Points, in no order, along strands that fork and pass close to each other.
In the rows, zero is written as 128.
Points whose rows are less than 97.5 apart are linked; no others are. Some points are linked to none.
z_548: [161 155 112  93  94 115 151  88 132  81 104 125 154 114 121  88 237 129
 151 113 125 143 148  99 194 143 152 138 108 141 138 166 104 125 171]
z_935: [152 180 133  92 119 127 161 140 175  98 105 182 139 111 118 120 172 154
 127 128 113 103 157 134 220 125 138 142 155 122 206 147 128 100 158]
z_110: [136 112 142 113 114 118  97 103 113  97  87 125 114 169 150 158 101 121
  60 161 148 106  76 154  92 113 123  95 197 150 146  75 130 140 102]
z_189: [174 127  84 193 122 120 153 102  91 149  93  88 137 129 183 117  84 114
  69 139 144  93  99 128  92 116 169 119 244 157  85  78 145 165 132]
z_429: [ 88 111 137 120 145 127 160 185 133 143 161 128 107 130 121 200 141 170
 129 142  94 198 183  87 137  99 172 148  98 114  54 186  88 125  90]
z_142: [119 151 137 130 139 162 104 158 129 137 153 140 114 140 143 194  20 108
 126 153 125  84 151 189 109 143 135 136 150 131 171 109 164 131  78]
z_278: [133 158 121 140 155 146 108 138 114 150 146 133 122 150 145 179  32 102
 112 146 125  70 139 196  92 143 119 145 156 133 162 103 179 145  86]
z_88: [196 151 103 101  80 123 144  72 116  89 101 105 165  97 138  71 241 121
 155 101 124 132 155 103 196 137 143 124 120 141 120 136 109 137 176]
z_229: [109 126 154 130 136 140  87 118 172 113 161 141 102 160 145 147  72  89
  98 154 170 110  58 170 105 142  80 106 131 134 216  97 122 126  89]
z_13: [108 140 125 134 139 120 146 143 128 160 150 160  98 126 120 167 158 144
 117 128 116 149 135 130 121 114 129 141 116  99 104 163 111 128 115]
z_530: [121 192 135 107 129 118 142 102 210 105 118 146 128 130 108  96 215 124
 121 129 142 138 107 139 184 143  95 148 145 128 223 167 118 110 167]
z_628: [114 143 124 133 131 117 161 152 149 150 144 173  96 119 120 172 172 159
 107 130 116 163 149 128 149 106 153 142 126  94  98 169 101 113 119]
z_795: [217 132 110 122  77 111 153  83 116 108  67 112 163  93 144  58 188 119
 103  96 117 114 142 117 186 106 120 104 195 147 111  54 134 150 171]
z_586: [121 111  92 173 136 130 149 121  71 185 163  79 100 121 139 144 145 123
 145 121 114 145 138 104  74 114 127 134 122 114  34 149 114 175 123]
z_128: [ 51 111 155 116 152 125 142 188 184 123 175 131 103 134 113 183 127 145
 141 156 103 230 150  87 130 112 137 144  62 126 133 193  74 111  99]
z_94: [ 84 113 172 158 154 136 110 112 243 113 187 107  89 122 108 100 118 109
 177 146 137 206  89 111 126 136 115 125  68 150 228 157  98  71 173]
z_466: [ 97  81 138  93 111 114 119 125 113  99 127 130 142 120 100 119 170 148
 156 128 119 189 151  80 157 127 173 128  60 126  85 166  85 118 135]
z_479: [155 155 125 128 139 131 131 147 118 145 114 172 142 125 124 140  70 128
 105 129 111  68 150 165 126 132 122 137 167 130 149  95 172 127 118]
z_285: [ 80 131 143 122 140 126 115 142 147 137 160 151  96 142 117 153 131 124
 128 141 140 153 105 134 107 135  97 128  94 105 152 158 104 123 107]
z_630: [153  94 110 141  93 123 120  87  75 131 103 103 140 118 136  97 135 121
 128 120 145 126 127 111 117 122 144 100 150 135  50  85 113 140 137]
z_564: [118 124 128 123 121 112 107 106 127 129 119 140 103 167 136 150 154 114
  72 139 164 122  70 156  95 120  97 110 161 118 130 107 118 134 105]
z_715: [ 84 117 132 104 162 139 147 199 115 138 176 100 129 131 102 179  82 141
 163 130  83 167 203  92 112 122 140 165  70 116  86 179 139 137  87]
z_957: [112 103 137 132 124 137 109 104  93 124  95  96 105 157 172 194  82 146
 103 172 137  93 107 147  96 112 187 101 206 135 105 117 136 140  96]
z_355: [124 113  94 144 146 135 168 142  79 173 174  86 136 104 117 134 102 133
 170 106  88 147 203  81 112 125 156 157 103 120  26 163 137 161 123]
z_847: [108  95 167  96 104 135  87 133 167  58  70 147 144 136  98  86 116 137
 128 142 142 135  71 131 157 139 119  94 111 148 188  89 123 107 158]
z_803: [156 175 139  78 105 129 153 124 178  75  84 158 149 120 112  99 192 148
 134 125 113 103 136 125 224 141 134 139 158 140 212 137 125 113 173]
z_346: [133 133 127  92 104 115 125  89 139  74 100 119 160 120 111  79 226 133
 160 116 130 162 126  94 179 146 146 137  76 144 140 169 102 119 168]
z_435: [ 52 121 157 131 153 142 128 178 186 130 197 134  71 141 127 200 117 135
 129 163 117 202 122 114 112 122 117 131  81 110 149 185  76 123  89]
z_986: [115 145 128 118 125 107 126  97 144 125 114 145 121 136 114  97 221 107
 108 111 148 154  93 136 125 124  82 126 115 119 141 147 110 129 149]
z_667: [146 174 125 135 148 119 122 133 150 160 145 180 130 128 121 139 126 115
  91 122 135  90 118 172 130 123  81 143 146 109 184 121 155 129 112]
z_362: [119 132 114 135 126 107 122 101 110 146 131 132 116 139 125 111 211 106
 114 110 144 154  95 130  91 114  74 127 103 117 109 145 111 145 134]
z_956: [155 138 133 117 126 125 122 132 107 123  95 160 157 126 121 112  96 130
 115 122 116  76 141 146 133 128 116 120 156 142 142  88 158 125 130]
z_47: [145 101 108 126 117 125 154 122  83 142 151 115 149  98 120 114 138 148
 165 110 104 150 197  79 156 121 181 139 104 117  46 144 108 131 139]
z_744: [129 106 136  93 113 120  97  97 131  65  90 110 173 121 102  65 199 138
 169 111 138 159 105  98 162 155 142 124  55 148 138 157 111 119 171]
z_615: [195 156 128  87 113 133 140 116 115  87  78 138 189 106 126  77 175 144
 164 107 100  75 157 112 200 148 129 137 125 149 169 131 150 125 168]
z_516: [120 129 138 119 132 115  97 102 156 113 121 142 107 174 134 139 141 100
  58 145 173 127  50 167 107 123  74 110 162 127 174  92 119 131 101]
z_180: [ 90 154 143 140 169 120 118 116 190 128 166 136 121 131 110  99 162 109
 160 132 128 171  95 119 114 145  67 145  65 129 212 182 113 116 147]
z_352: [166 138 104 127 130 121 151 110  79 153 135 125 160  96 126  94 150 129
 169  91 104 116 187 105 138 131 134 146  99 126  90 146 145 136 149]
z_582: [ 80 130 125 110 170 127 142 188 129 146 181 113 119 126 103 171 100 128
 164 126  80 172 184  93  93 124 105 161  55 122 118 186 136 148  92]
z_818: [175 123 133 105 102 103 111  95 125  94  57 120 158 131 135  69 193 100
  68  94 152 123  95 135 132 111  74 111 176 161 133  64 138 141 148]
z_310: [129 121 114 165 116 137 156 139 123 157 121 130  86 125 151 187 116 172
  98 149 130 116 127 131 133 109 206 123 209 106  53 127 120 124 109]
z_462: [133 114 126 129 137 118  98 106  78 135 110 105 142 164 147 115 136  94
 107 119 155 102  87 150  63 134  70 119 122 142 114  97 145 136 111]
z_662: [ 87 137 151 127 139 136 116 150 172 130 163 167  94 130 117 156 112 127
 122 143 143 144 109 144 128 129 110 125 109 105 176 147 105 109 107]
z_332: [122 139 122 109 156 126 129 146  92 143 145 127 156 120 106 113 114 124
 175 102 102 124 176 117 108 146 112 154  64 127 118 162 159 135 126]
z_767: [160 111  94 163  83 118 140  82  81 145 112  96 130 106 145  95 150 119
 120 120 149 144 127 109 123 112 144  97 162 121  40  79 101 142 144]
z_559: [122 140 148 102 142 135  99 149 137 102 116 138 171 116 106  90 109 132
 175 115 123 112 138 124 140 158 109 133  62 139 186 146 152 108 145]
z_668: [112 131 118 140 145 143 149 161  98 165 150 121 113 129 128 177  79 150
 141 131 112 110 177 130 112 128 163 151 145 106  72 148 145 131 105]
z_477: [110 116 120 128 138 144 116 131  72 145 125  99 129 154 133 151  67 123
 146 132 127  88 148 146  81 147 135 133 136 133  92 119 164 142 104]
z_347: [112 127 149 122 140 118  90 104 180 109 128 138 118 163 129 109 135  89
  72 137 175 131  46 165 114 134  52 112 136 131 205  90 120 119 113]
z_513: [109 113 146 115 133 138  87 110 114 108 118 104 105 172 171 187  67 114
  95 176 146  91  83 173  82 126 135  98 164 132 172 104 140 139  79]
z_549: [ 89 127 137 121 142 127 132 157 123 146 156 142 101 134 114 172 129 140
 133 137 118 150 141 120 108 125 125 136  94 104 111 165 111 130 105]
z_996: [173 142  82 178 115 113 163 113 107 186 124 129 119 110 147 121 144 125
  94 109 136 108 124 132 117 108 143 129 192 115  74 103 138 141 139]
z_665: [107 108 171 143 127 165  83 141 200 102 175 133 109 134 134 112  36  86
 149 137 165 117  74 149 116 157 103 104  95 157 237  96 129 106 123]
z_417: [120  99 143 101 130 123  85 108 123  79  90 108 170 131 105  66 168 127
 167 111 147 149  90 110 128 158 107 115  44 144 139 144 126 120 161]
z_946: [121 104 116 146 113 132 159 142 106 152 135 130 102 118 133 168 137 167
 124 134 122 149 161 106 149 110 198 125 153 104  31 143  91 121 119]
z_198: [108 116 136 112 135 137 103 137  84 129 126 119 136 145 120 136  88 121
 149 129 131 105 136 139  91 149 116 125  99 128 115 125 149 132 111]
z_902: [103 118 160 116 134 125  84 115 179  92 114 136 134 151 111  87 129 104
 118 136 165 135  57 145 121 149  70 103 110 138 200 102 124 104 142]
z_468: [ 69 111 147 108 147 127 145 187 152 126 164 134 112 133 112 190 134 157
 136 147 103 209 167  90 137 107 151 145  74 116  99 190  84 116  92]
z_954: [197 130 102 116  78 120 146  73 104 106  98 114 160  87 135  67 206 126
 142 106 121 133 160 107 196 119 153 111 141 128  95 102 109 134 174]
z_235: [142 134 113 129 103 104 133  94 122 137 103 136 116 136 128 109 204 111
  80 106 158 138  98 145 119 105  98 118 164 118 106 104 121 134 139]
z_501: [ 92 123 119 139 159 139 116 135  99 166 168 102  88 163 138 186 120 115
 128 145 125 120 110 146  59 129  95 133 107 107 107 154 130 165  89]
z_279: [156 110  84 188  88 125 155  95  92 163 122  97 119 100 158 112 126 128
 118 129 145 139 124 108 129 115 175 104 188 115  34  89 102 147 141]
z_590: [160  98 141  99 102 135 122 130  94  89  77 151 171 113 112  92 105 153
 147 123 100  90 153 121 174 125 156 114 136 149 112  84 140 124 145]
z_632: [133 128 110 142 106 106 130 101 118 148 115 137  95 145 134 141 188 118
  76 122 155 138  89 147 101 105 116 114 167 112  92 111 111 138 123]
z_653: [115 125 162 140 138 148  84 121 197 111 168 139 111 142 137 110  63  82
 119 138 171 116  60 164 114 149  71 108 110 144 237  91 128 113 114]
z_268: [ 89 119 161 109 135 162  99 192 151  97 156 128 140 116 106 128  31 123
 184 126 131 131 156 128 126 158 135 133  52 135 188 136 149 102 122]
z_376: [125 116 111 147 142 123 110 100  76 155 127  90 116 168 163 148 126 103
 101 137 150  99  92 155  55 122  97 125 150 128  98 113 145 152 100]
z_91: [ 86 125 156 102 138 166 109 204 137 107 163 121 133 124 105 155  26 125
 176 129 120 130 184 133 126 149 142 144  68 128 161 141 150 105 101]
z_976: [211 133 126 114  89 109 154  97 127 103  55 131 162 109 132  67 168 123
  84  99 105 104 135 121 180 106 117 108 210 160 130  51 147 155 165]
z_852: [197 132 112 132 104 112 154 109 108 128  76 146 159 110 137  85 125 128
  86 110 107  86 137 127 152 109 131 111 206 153 113  61 153 144 153]
z_343: [ 50  89 167 129 153 130 114 160 210 105 177 103 111 129 104 130 106 133
 180 153 125 232 115  79 128 135 141 131  36 146 185 176  89  85 145]
z_67: [ 75 135 163 139 135 148 125 161 208 124 186 164  78 125 125 168 103 126
 124 153 147 175 110 138 139 126 118 125 107 109 185 159  85  94 103]
z_555: [163 139  83 182 116 118 176 129 113 188 140 136 104 102 145 136 150 141
 107 113 125 120 136 125 129 108 169 134 180 102  58 125 127 138 140]
z_150: [129 121 100 186 126 135 155 126 111 178 129 101  85 129 170 187 119 156
 101 146 136 112 109 132 106 111 198 128 208 108  54 140 130 145 108]
z_514: [146 120  90 188 122 128 145  95  85 158 104  77 120 132 186 144  85 122
  97 147 146  95 102 131  83 118 183 117 227 147  74 103 147 163 120]
z_505: [ 75 125 123 132 168 147 121 154 101 162 185  86  79 160 132 197 108 116
 140 146 101 130 131 136  55 132  97 138  90 105 108 174 130 174  83]
z_536: [127 138 166 123 143 143  81 130 197  83 108 117 164 120 109  66 115 119
 168 123 147 120  82 131 146 162  85 118  80 153 238 125 147  96 177]
z_4: [100  86 146  92 100 121 109 118 119  88 104 142 137 128  96 111 166 149
 144 131 137 166 125 101 158 132 162 113  84 127  98 145  89 111 143]
z_717: [ 80 116 134  99 159 106 136 162 162 112 156 111 156 123 106 128 141 143
 189 137  91 210 163  61 135 132 130 166  23 146 163 202 115 127 124]
z_605: [189 131  90 168 110 122 176 116  99 147  93 133 153 102 151  89  88 130
  98 122 114  84 141 121 147 119 162 118 222 148  86  65 150 146 150]
z_141: [118 116 107 160 143 126 120 104  89 169 139  93  90 167 169 178 139 116
  97 146 146 107  85 157  60 112 121 124 164 113  94 129 134 162  92]
z_801: [162 157 138  89 132 137 132 143 126  94 101 153 182 105 116  92 133 150
 175 115 101  84 168 119 185 148 135 145 100 143 182 143 155 107 156]
z_873: [102 102 142 110 116 124  96 113 100 116 110 124 121 157 123 128 138 122
 122 134 153 128  89 131  93 136 111 105 108 124 111 116 115 125 119]
z_936: [113 107 112 127 140 143 137 139  66 152 148  90 139 129 112 132  80 129
 170 112 107 117 186 105 104 142 151 146 109 125  47 144 147 145 118]
z_877: [194 135  85 163 112 125 190 120 105 161 114 147 151  84 148  89 113 141
 127 108 108  84 170 119 175 119 171 130 194 124  86  96 146 130 162]
z_104: [117 121 107 152 130 121 136 120  83 171 147 112  97 140 131 150 155 123
 122 124 128 136 118 124  78 116 113 130 123 110  66 145 117 154 117]
z_78: [187 109 105 125  77 123 154  89 103 113  99 131 152  89 132  76 165 138
 137 109 114 125 165 106 195 114 171 105 162 126  79  86 111 133 166]
z_163: [153 163 119 137 144 123 127 136 133 159 134 174 129 128 128 152  97 121
  88 130 128  77 129 171 120 127 109 141 166 116 156 107 162 130 108]
z_102: [109 128 104 149 161 122 156 159 102 181 174 115  91 122 124 174 145 134
 133 125  81 158 159 104  81 107 120 153  98 114  64 180 120 172 109]
z_448: [111 114 109 115 158 127 161 164  96 156 172 104 138 114 107 151 111 139
 166 112  74 161 210  78 118 118 146 168  78 122  58 178 137 151 107]
z_167: [ 73 118 123 120 169 138 131 173 109 151 185  94 100 146 112 185 105 122
 154 138  85 154 156 107  67 129 100 147  67 116  96 181 130 170  88]
z_716: [138 156 128 111 123 118 156 145 144 133 124 185 122 111 117 138 160 154
 116 121 117 121 160 136 178 113 150 138 143 106 140 145 125 103 138]
z_519: [148 111 112 140 126 146 167 148  93 139 120 141 146 109 132 126  64 161
 144 129 102  83 191 119 160 127 199 137 176 126  67 105 140 122 130]
z_925: [150 151 136 127 155 118  95 118 140 130 123 147 148 150 135 118 110  88
  78 122 156  88  91 170 101 133  51 132 140 139 191  87 159 131 101]
z_126: [ 68 103 169 143 152 134 113 142 230  99 176 102 108 119 106 113 107 126
 185 151 127 225 110  88 135 134 140 133  45 154 212 171  97  72 172]
z_687: [116 112 144 102 112 135 127 155 119 113 109 161 125 125 114 150 103 164
 126 139 123 117 153 130 155 122 169 122 136 119 108 120 115 100 121]
z_799: [112 124 163 121 137 138  80 133 181  95 121 136 143 132 113  85  96 110
 146 130 155 122  81 140 125 156  82 110  88 145 218 110 139 101 149]
z_166: [162 132 128 111 119 121 122 115  94 120  90 143 168 115 121  82 139 125
 136 103 124  93 139 129 137 134 112 120 127 141 120 106 152 126 144]
z_289: [109 166 125 124 127 109 169 142 179 131 141 185 100 117 117 158 206 149
 101 132 117 175 137 136 168 104 143 147 129  98 137 181  97 109 133]
z_532: [190 124  99 138 109 126 194 125 111 138 114 156 146  83 140 100 134 158
 138 110 100  96 189 111 205 112 190 127 180 115  85 107 132 118 163]
z_865: [130  99 159  85  93 123  97 117 152  58  49 144 152 136  98  74 154 139
 108 127 132 129  77 131 168 131 119  94 141 156 165  79 124 126 160]
z_673: [109 108 145 105 139 137  87 138  97 114 114 118 150 143 112 109  94 117
 155 120 141 108 114 139  92 158  99 119  72 139 137 117 149 125 123]
z_671: [135 124 104 170 134 119 128 102 106 174 131 104  82 157 167 184 143 126
  79 148 146 109  76 159  76 105 143 124 198 110  87 124 132 155  98]
z_985: [176 109  83 179  79 126 173  99 107 145 105 112 135  86 156  92 113 139
 111 131 132 127 139 107 167 114 188  99 209 120  48  68 106 143 154]
z_499: [155 103 126 106  74 114 127  94 116  99  70 142 133 121 119  94 171 132
  98 120 135 133 119 126 159 109 145  96 172 138  92  76 111 132 151]
z_643: [102 122 127 107 154 138 125 159  89 141 152 111 142 127 101 140  84 127
 174 116 101 126 186 116 100 148 124 154  72 122  93 156 156 138 113]
z_396: [ 92 135 127 137 169 150 162 202 129 161 181 101  94 133 128 223  92 166
 131 144  86 155 186 113 112 107 159 163 121 102  65 185 130 139  78]
z_265: [ 62 107 154 112 153 122 123 169 178 103 164 114 133 124 102 131 114 136
 178 144 113 213 140  75 130 138 133 143  29 139 173 187 102 101 133]
z_287: [ 75 114 166 137 145 136  98 129 202 107 162 122 109 131 106 102 107 111
 165 140 149 177  81 119 118 151 102 116  62 135 211 149 109  90 156]
z_56: [111 139 119 143 154 122 114 124 107 164 156 137 103 157 133 151 146 109
 107 131 138 117  95 155  74 125  71 137 111 110 129 139 130 149 102]
z_301: [119  97 146 101 132 130  81 127 107  93  97 113 169 136 108  81 126 123
 162 107 142 125 102 121 109 159 101 114  54 141 135 126 145 122 143]
z_59: [155 114 149  84  92 113 103 101 148  66  41 123 164 133 115  56 192 118
  93 106 141 130  81 134 162 125  89 105 152 164 154  75 132 140 161]
z_595: [127 115  91 198 128 134 153 107 101 175 121  73  94 130 186 170 108 137
 105 150 145 107  95 136  90 114 199 120 222 121  62 137 139 163 108]
z_460: [186 168 100 134 107 109 148  90 113 147 104 125 152 108 140  81 225 106
 114  81 140 119 134 127 147 112  91 132 150 126 124 120 140 139 162]
z_454: [101 112 142 124 142 145  96 109 104 126 119  87  99 165 180 208  63 128
 111 174 134  92 108 176  82 121 163 106 179 127 146 123 152 147  74]
z_227: [ 83 129 140 115 153 151 109 167 117 136 173 112 108 147 117 171  63 114
 158 138 122 124 148 142  86 149 111 137  80 113 140 154 147 137  92]
z_263: [124 176 128 109 127 115 166 140 175 120 135 180 121 114 120 141 192 152
 122 129 114 153 154 128 184 118 144 152 123 108 170 185 107  98 141]
z_379: [ 93 140 146 122 139 166 109 171 131 135 170 126  99 141 137 194  39 117
 145 147 130 108 153 166 103 143 134 138 113 113 160 135 146 126  79]
z_547: [ 69 105 169 138 140 148  96 139 197 113 182 122  90 141 120 127  86 106
 154 151 154 173  77 127 109 150 106 109  69 126 198 143  96  96 129]
z_216: [ 82 119 141 105 155 144 110 172 108 127 163 104 126 141 103 149  66 115
 173 124 112 135 161 122  88 154 112 144  53 121 131 154 151 135 104]
z_725: [172 150  96 164 129 113 144 114 105 174 118 140 131 128 143 130 121 116
  81 116 134  84 118 150 103 111 124 136 193 127 103  94 157 141 129]
z_884: [134 110 133 113 105 126 126 132 108 116  93 156 127 133 123 141 100 155
 107 142 124  98 133 135 142 118 160 110 175 132 102  91 125 120 122]
z_138: [125 127 103 151 134 115 131 110  86 169 144 115 106 138 133 128 190 107
 120 111 133 144 107 127  73 113  77 131 109 114  81 140 114 159 127]
z_874: [158 181 124 113 132 118 159 141 153 142 123 190 137 109 123 130 156 146
 111 116 114  92 160 147 184 116 129 146 160 106 175 140 148 108 142]
z_616: [128 152 119 151 140 127 132 141 139 168 150 160  84 139 136 196 122 143
  87 143 132 110 110 168 111 113 131 139 166  94 122 138 135 131  92]
z_270: [ 83  90 175 144 129 159  84 137 207 101 183 119  86 142 128 117  54  98
 155 144 166 149  60 132 111 152 113  96  83 145 220 111 109  93 138]
z_179: [139 108 103 156 111 124 178 135 114 159 152 127 108  98 134 153 158 161
 127 121 113 171 173  93 161 101 201 132 142 101  25 150  86 126 132]
z_455: [174 185 102 114 109 109 158  92 130 128 111 136 148 112 132  94 236 119
 128  94 130 119 142 121 171 124 110 143 134 125 149 154 131 136 165]
z_296: [170  96 145  95  84 130 124 120 106  73  58 155 168 117 112  82 124 151
 130 122  95 100 135 118 184 117 153 104 155 157 121  65 133 131 151]
z_506: [145 117  82 185 116 134 147  99  62 170 124  76 140 115 163 105  92 110
 132 120 144 105 130 118  88 132 147 123 172 137  47  96 138 158 132]
z_780: [ 57 124 167 144 141 149 133 174 216 124 200 149  68 132 130 184 107 132
 129 159 133 206 117 121 131 119 128 126  91 114 171 179  68  98  94]
z_911: [192 111 136 112 107 117 105 101  92  94  56 115 188 118 136  56 138 112
 113  98 121  98 117 126 131 126  95 107 152 174 110  58 153 140 146]
z_224: [124 146 131 105 107 108 124  88 156 102  88 132 133 135 114  78 237 110
 105 105 158 152  91 138 151 126  89 124 132 135 149 134 113 128 161]
z_930: [ 82  95 167  98 104 139  91 147 159  76 103 148 116 142 102 124 104 143
 127 154 149 145  88 131 146 139 140  95 107 130 167 109 100  97 138]
z_323: [185 102 102 148  78 127 169 100 104 123  96 135 147  91 139  86 118 146
 121 123 112 112 153 104 185 112 183 100 199 133  64  64 113 138 159]
z_176: [127 160 160 133 157 140  97 116 212  90 134 103 157 117 111  75 133 125
 195 133 139 142  94 110 149 171  98 138  70 159 247 161 137  86 191]
z_486: [158 195 115 106 113 111 154  95 161 122 106 138 141 129 126  91 248 114
 110  99 140 118 122 135 173 135  91 150 148 128 181 157 133 133 166]
z_681: [100 118 147  98 133 146 122 186 117 113 141 134 142 126 100 148  62 151
 163 134 113 125 189 121 143 135 160 143  86 121 125 143 136 104 111]
z_113: [ 60 104 162 109 116 134 114 152 160 103 137 150  92 146 107 162 135 146
 120 160 143 179 108 123 140 129 148 110 100 110 133 155  75  96 118]
z_427: [159 102 125 113 112 139 150 135  93 114 105 152 161 101 119 100  99 162
 154 120  98  93 187 111 184 123 183 129 144 132  84 106 131 116 145]
z_849: [193 160 120 105 116 123 136 105 106 116  88 137 182 104 133  73 177 128
 149  91 112  78 155 118 170 138 113 132 130 145 150 121 155 128 161]
z_941: [ 94 142 147 136 169 121 104 123 162 129 162 130 125 141 117  97 145 103
 153 124 139 150  86 132  91 152  46 136  60 125 200 159 124 124 134]
z_461: [138 105 136 107  92 112 110 105 114 100  75 142 126 146 122 119 141 128
  84 133 146 121  92 137 123 116 127  94 175 142 109  78 119 129 130]
z_639: [156 143 100 147 118 114 175 134 117 168 135 155 117 100 132 137 157 152
 116 110 113 125 164 121 153 108 166 138 158  99  75 139 124 119 142]
z_822: [100 137 137 132 151 126 105 126 140 144 162 142 101 158 130 149 123 104
 109 139 153 126  79 158  89 136  69 125 106 110 169 132 120 134 101]
z_45: [185 141  90 161 113 118 148  93  79 163 117 106 160  93 149  72 156 107
 139  91 136 111 150 120 121 119 112 126 146 128  74  95 141 142 155]
z_10: [167 132 104 127 112 120 179 124 115 140 120 159 133  91 129 119 158 157
 135 109 107 120 186 111 187 107 181 135 154 111  88 134 122 112 153]
z_509: [116 116 124 156 124 142 159 156 120 158 137 126  88 123 146 196 124 179
 109 144 125 134 145 123 143 109 210 129 180 100  38 147 108 119 104]
z_777: [168 122  99 132 116 123 155 104  82 146 139 120 158  86 130  90 153 140
 168  95 108 132 190  93 160 125 160 135 112 118  68 136 122 134 151]
z_9: [121 109 143  96 123 133 138 161 109 113 126 149 148 115 109 134 104 166
 154 127 110 128 191 108 171 124 177 138 107 117  99 142 117  99 126]
z_720: [ 94 139 129 110 160 102 134 139 187  91 148  98 166 124 117 114 160 148
 205 151  94 209 145  56 153 151 141 178  29 168 199 210 112 109 151]
z_876: [105 123 129 131 152 138 171 189 129 157 163 126 111 124 124 198 114 174
 129 135  99 166 195 104 140 101 177 155 118 103  53 176 112 117  92]
z_70: [135 144 108 165 136 118 135 120 131 176 146 142  74 144 145 192 152 138
  76 142 142 119  87 161  96 106 136 133 178  94  97 135 128 145  97]
z_361: [124 104 130 128 110 135 123 129  94 128  98 125 115 140 140 165  82 155
 114 157 126  95 131 133 121 121 180 108 191 133  81 103 126 128 110]
z_642: [130 149 116 141 158 140 103 128  97 157 142 123 135 155 140 154  64  93
 118 133 131  73 130 185  73 149  93 147 137 133 146 108 179 147  92]
z_813: [146 134 126 106  99 104 118  88 134 104  75 125 139 136 124  72 221  99
  87  97 165 141  90 141 134 115  79 118 147 138 130  98 120 135 151]
z_19: [ 99 146 132 144 154 146 146 184 140 163 175 143  82 132 132 219 105 161
 119 147 109 140 156 141 116 113 152 152 129  93 100 171 124 125  81]
z_143: [110 137 166 150 159 137  98 126 222  96 161  88 138 113 112  87 115 125
 209 138 133 177 103  94 135 159 119 140  48 163 243 169 131  76 193]
z_971: [113 163 129 154 163 155 133 181 148 170 192 142  76 130 140 228  73 142
 116 148 114 119 151 171 110 121 140 160 136  93 136 160 148 133  69]
z_837: [179 141  71 196 120 124 164 102  79 182 126  92 157  97 162  81 115 102
 126  99 139 104 139 122 103 126 123 132 172 130  61  85 147 154 148]
z_937: [ 99 122 160 108 139 148  93 165 148 100 139 135 143 124 101 110  68 122
 174 127 136 124 127 130 122 159 113 124  58 135 191 133 144 104 133]
z_394: [176 136 100 161 132 115 138 109 101 150  97 123 132 140 155 136  89 121
  66 136 131  80 112 148  93 114 144 125 226 150 108  76 160 150 122]
z_670: [152 153 106 123 153 122 146 123  78 158 143 123 164 105 122  97 144 121
 176  88  98 117 188 112 117 139 111 156  77 126 106 162 161 144 138]
z_787: [138 133 143  91 132 141 112 155 119  99 106 152 174 110 107  96  93 144
 173 118 109  94 167 128 161 149 133 135  85 140 165 128 156 105 142]
z_444: [154 193 130  97 117 116 139  96 182  99  91 128 155 134 120  80 233 115
 113 106 144 108 106 134 187 149  81 147 156 143 211 148 132 129 168]
z_697: [150 129 135 121 137 115  96 104 117 111 103 128 123 168 152 151  99 106
  52 149 149  93  80 164  85 118  98 113 190 152 162  75 145 145  96]
z_871: [135 106  94 173 115 133 137  97  58 172 141  69 125 120 148 112 122 112
 149 119 138 134 133 104  83 129 134 119 137 125  29 115 119 161 132]
z_815: [171 139 126 136 153 113 101 108 109 123 105 121 142 162 156 140  94  94
  45 139 145  76  92 170  78 119  84 130 195 158 154  69 164 148 101]
z_348: [145 175 133 132 148 116 111 119 167 145 143 171 138 135 123 120 138 100
  88 117 150  98  98 169 132 128  54 141 139 119 205 115 149 130 114]
z_469: [161 103 154  85  81 121 118 115 129  62  47 154 158 129 104  78 147 146
 107 127 107 116 104 123 181 117 133 100 160 160 142  67 132 133 153]
z_784: [ 95 155 145 122 159 115 131 135 198 101 157 118 145 119 112 110 151 136
 193 148 111 195 134  82 151 151 127 162  52 152 222 199 110  95 159]
z_387: [170 109 131  96  67 115 129  92 127  76  56 140 151 112 116  69 188 134
 106 113 125 130 120 123 185 110 141  98 169 149 110  75 116 141 162]
z_631: [186 156  97 143 117 112 147  92  92 153 112 120 163 101 143  78 189 107
 133  85 132 110 144 122 130 117  95 132 137 128 104 115 146 138 155]
z_200: [184 121 124 121 111 124 117 103  82 117  77 123 182 111 133  70 131 118
 132  98 119  89 138 127 132 130 112 116 142 157 103  79 155 133 147]
z_298: [143 149 123 140 161 127  97 119 106 148 137 129 140 160 144 141  88  86
  93 132 147  79 105 182  74 139  65 141 138 139 166  96 168 141  92]
z_234: [ 89 123 153 130 134 153  87 129 156 122 173 124  84 161 152 178  68  99
 120 159 160 120  76 167  95 143 104 105 113 117 194 124 118 132  79]
z_819: [157  96  97 152  97 127 166 106 101 146 145 120 134  85 136 110 146 149
 144 118 117 157 187  87 177 111 201 121 143 103  32 126  85 128 151]
z_421: [132 113 139 113 140 116  85 111 104 112  98 114 156 157 135  89 145  94
 113 112 160 110  77 145  78 143  54 118 102 143 141  95 144 124 121]
z_334: [103  86 152  92  91 127  97 124 131  77  83 151 133 137  95 107 139 148
 125 138 141 141 101 121 155 134 151  98 112 132 123 105 101 109 145]
z_594: [136 134 106 146 142 141 166 157  98 165 140 139 132 112 129 145  76 152
 142 119 103  93 192 129 138 127 178 152 160 114  69 134 154 122 124]
z_313: [139 107 134 117  98 117 109 101 108 104  78 131 111 158 138 144 124 131
  66 150 147 116  86 142 106 110 139  92 201 145 112  75 120 136 116]
z_293: [108 126 140 126 135 133  88 112 129 124 142 120  92 170 162 190  87 112
  89 168 158 103  73 178  88 128 112 108 154 119 171 114 129 140  73]
z_258: [104 176 148 142 167 121 129 123 213 120 174 121 133 117 113 102 149 115
 188 140 115 174 120  97 139 154  92 159  67 148 245 197 120  99 160]
z_988: [ 65 102 162 119 154 162  98 188 166 105 192  88 115 132 110 137  38  99
 190 125 135 162 130 111  89 164 117 128  24 137 184 153 141 117 118]
z_327: [120 160 128 152 155 145 123 157 147 166 175 153  81 135 142 217  83 138
 102 150 130 105 125 178 110 119 130 149 151  94 145 144 142 133  72]
z_273: [115 126 115 149 142 136 133 129  86 167 135 108 108 145 144 172  94 135
 130 138 124  97 136 142  86 128 150 136 160 115  75 135 148 147 104]

Follow the links from the first point to the second, and from the first to the third. Name the last point that the two ways share.
z_466, z_668, z_461 => z_469
z_47, z_167, z_142 => z_643
z_519, z_110, z_564 => z_469
z_787, z_642, z_911 => z_166

A fork is a point with three links, a tip a point with one. Leave the first point through the second and follow the links. Name the first fork or tip that comes.
z_189, z_394 => z_795
z_668, z_594 => z_469
z_396, z_876 => z_285
z_628, z_289 => z_803
z_91, z_268 => z_166
z_461, z_313 => z_815
z_343, z_265 => z_941
z_501, z_505 => z_643
z_362, z_138 => z_530
z_564, z_516 => z_143

Name the points in between on the shortest way along the links from the first point to the second, in order.
z_263, z_435 => z_289, z_628, z_13, z_549, z_285, z_662, z_67, z_780
z_235, z_590 => z_813, z_818, z_59, z_865, z_469, z_296
z_298, z_216 => z_642, z_278, z_142, z_379, z_227
z_429, z_56 => z_468, z_128, z_435, z_780, z_67, z_662, z_285, z_822
z_265, z_665 => z_343, z_126, z_94, z_287, z_547, z_270
z_865, z_4 => z_847, z_930, z_334
